Points, in no order, along strands that fork and pass close to each other.
Two points are linked if the straight distance between their rows is under 27.1. Some points are linked to none.
<416>: 24	-12	-32	28	-11	-9	5	19	-20	11	-1	6
<360>: -16	6	7	-27	0	-6	18	28	-9	-1	3	-12
<446>: 28	-7	-29	31	-4	-6	8	24	-15	8	-10	0
<522>: -20	21	16	4	-7	5	-46	-10	12	-14	6	-1
<750>: 0	11	-15	-37	19	-24	0	25	-10	-18	2	-1
<557>: 33	2	-22	35	5	-3	12	20	-7	6	-23	-7
<325>: 3	-30	-3	2	-19	10	13	11	-3	-16	3	9
<353>: -17	3	-1	2	-21	-1	-25	-17	11	-15	25	7
<582>: -4	6	9	13	-10	1	-39	-28	2	-20	14	2
<308>: -8	13	-24	-37	11	-23	-3	21	-9	-14	6	1
<454>: 9	-25	-14	2	-23	10	6	-1	-7	-17	13	11
<426>: -11	-17	11	-1	-16	-5	15	24	5	-9	8	2
<727>: 10	18	20	-24	30	-10	14	-25	-6	9	-9	-12
<54>: -16	4	6	-1	15	14	15	-27	20	38	-9	4
<208>: -28	34	-2	-10	-8	-4	-38	-11	13	-1	7	2
<497>: -5	0	26	13	9	14	14	-17	25	19	-23	1
<202>: 3	21	25	-15	21	-4	19	-18	0	22	-11	-12
<717>: 10	-19	-20	16	-18	-9	-9	-11	-15	-6	21	14
<258>: -23	32	-23	-30	-5	-5	-22	-2	4	-2	14	3
<22>: 15	-26	-2	15	14	32	9	13	-11	-5	-33	-7
<536>: -15	20	-27	-37	2	-17	-6	14	-6	-9	11	2
<223>: 7	-13	18	21	17	24	5	-14	21	4	-29	0
<393>: -1	12	26	-9	5	-13	19	22	2	7	-4	-13
<548>: -19	-14	-10	13	19	26	5	-28	35	22	-8	9
<463>: 16	18	18	-28	34	-20	9	-2	-4	-12	-11	-12
<58>: 16	-18	-25	6	-24	12	1	-6	-16	-8	12	9
<261>: 2	-8	27	17	10	17	11	-10	23	9	-26	0
<111>: -24	37	-14	-20	-5	-4	-33	-8	8	2	9	3
<459>: -5	13	20	-14	21	17	12	-23	7	35	-7	-6
<183>: -29	18	-9	-10	-16	-10	-21	-5	11	-5	21	4
<334>: -17	12	4	-3	-19	7	-27	-15	14	-15	24	4
<219>: 8	4	3	15	-12	1	-35	-32	-11	-14	16	0
<663>: 1	17	28	-13	12	-8	20	13	0	12	-9	-14
<764>: 13	1	-14	20	-16	-5	-25	-32	-24	1	16	2
<386>: -11	13	18	12	-5	1	-47	-17	5	-22	3	-2
<35>: 7	11	-3	-34	24	-25	3	23	-9	-19	-3	-5
<580>: 31	-19	-3	25	1	-3	12	18	-2	-7	-15	3
<25>: -7	2	14	-1	-7	-22	11	30	7	0	11	-1
<525>: 36	-7	-14	30	6	-1	13	16	-6	-2	-25	-3
<52>: -1	10	21	-3	0	-20	16	27	6	4	2	-8
<210>: -6	-11	-8	6	-22	-1	-15	-15	2	-16	26	10
<62>: 0	-19	-11	11	-20	-10	-11	-9	-5	-13	25	13
<154>: 13	17	21	-26	33	-15	11	-19	-3	-3	-10	-12
<501>: -18	-12	1	-4	-22	-8	5	16	6	-11	20	5
<759>: -14	5	-4	-11	20	12	15	-28	11	44	-1	6
<468>: -7	5	35	-5	14	17	14	1	9	24	-16	-10
<543>: 15	-29	-8	12	6	25	13	16	-14	-8	-27	-3
<661>: 17	-20	1	19	23	35	2	3	-2	-3	-35	-9
<692>: -14	3	15	7	12	15	13	-26	24	30	-15	3
<342>: 16	-27	-17	9	-4	20	16	16	-17	-9	-18	0
<217>: 14	-26	-3	16	-12	-11	6	18	-2	-12	8	12
<78>: 0	-24	-6	11	-18	-13	-1	8	0	-13	19	13
<574>: -13	-15	34	-3	8	26	13	15	4	11	-17	-7
<702>: 16	-10	-39	14	-19	13	10	10	-22	7	-3	1
<655>: -3	-25	8	2	-16	2	14	20	3	-13	3	5
<549>: 12	-6	-24	20	-19	-6	-15	-22	-24	3	18	8
<278>: -26	2	-5	-10	-20	-12	-3	11	7	-7	24	4
<348>: 3	19	28	-14	18	-5	18	-2	-1	16	-11	-15
<174>: 14	-16	8	23	25	31	0	-12	10	0	-33	-5
<564>: -24	7	-7	-11	-12	-23	-1	20	4	-2	22	2
<370>: -23	24	-25	-28	-5	-13	-11	8	1	-3	17	1
<18>: 22	-24	2	20	-6	-9	9	20	1	-10	-2	10
<552>: -15	5	5	-6	-8	-25	7	30	4	-1	16	-1
<332>: 18	-12	-33	9	-22	13	4	-2	-20	0	8	6
<136>: -4	10	7	-19	25	7	15	-33	2	36	-2	-1
<394>: -26	28	6	-4	-10	0	-40	-12	15	-6	9	1
<244>: 11	5	-3	20	-13	-5	-32	-35	-20	-8	12	-1
<293>: -6	11	28	-6	16	15	13	-14	11	31	-13	-9
<457>: 14	14	10	-31	31	-23	7	13	-6	-17	-9	-9
<378>: 18	-22	-28	10	-14	17	15	14	-21	-5	-9	0

A fork is a point with three links, a tip a point with one. Leave the first point through the second and follow the links. Name the first fork or tip that comes.
<62>; <210> => <334>
<54>; <759> => <468>
<334>; <353> => <62>

Name the points in between on the shortest way along the links from the first point to the second, in order.
<386>; <62> => <582> <219> <244> <764> <549> <717>
<202>; <750> => <727> <154> <463> <457> <35>
<78>; <334> => <62> <210> <353>
<348>; <25> => <663> <393> <52>
<692>; <22> => <497> <261> <223> <174> <661>
<750>; <208> => <308> <536> <370> <258> <111>
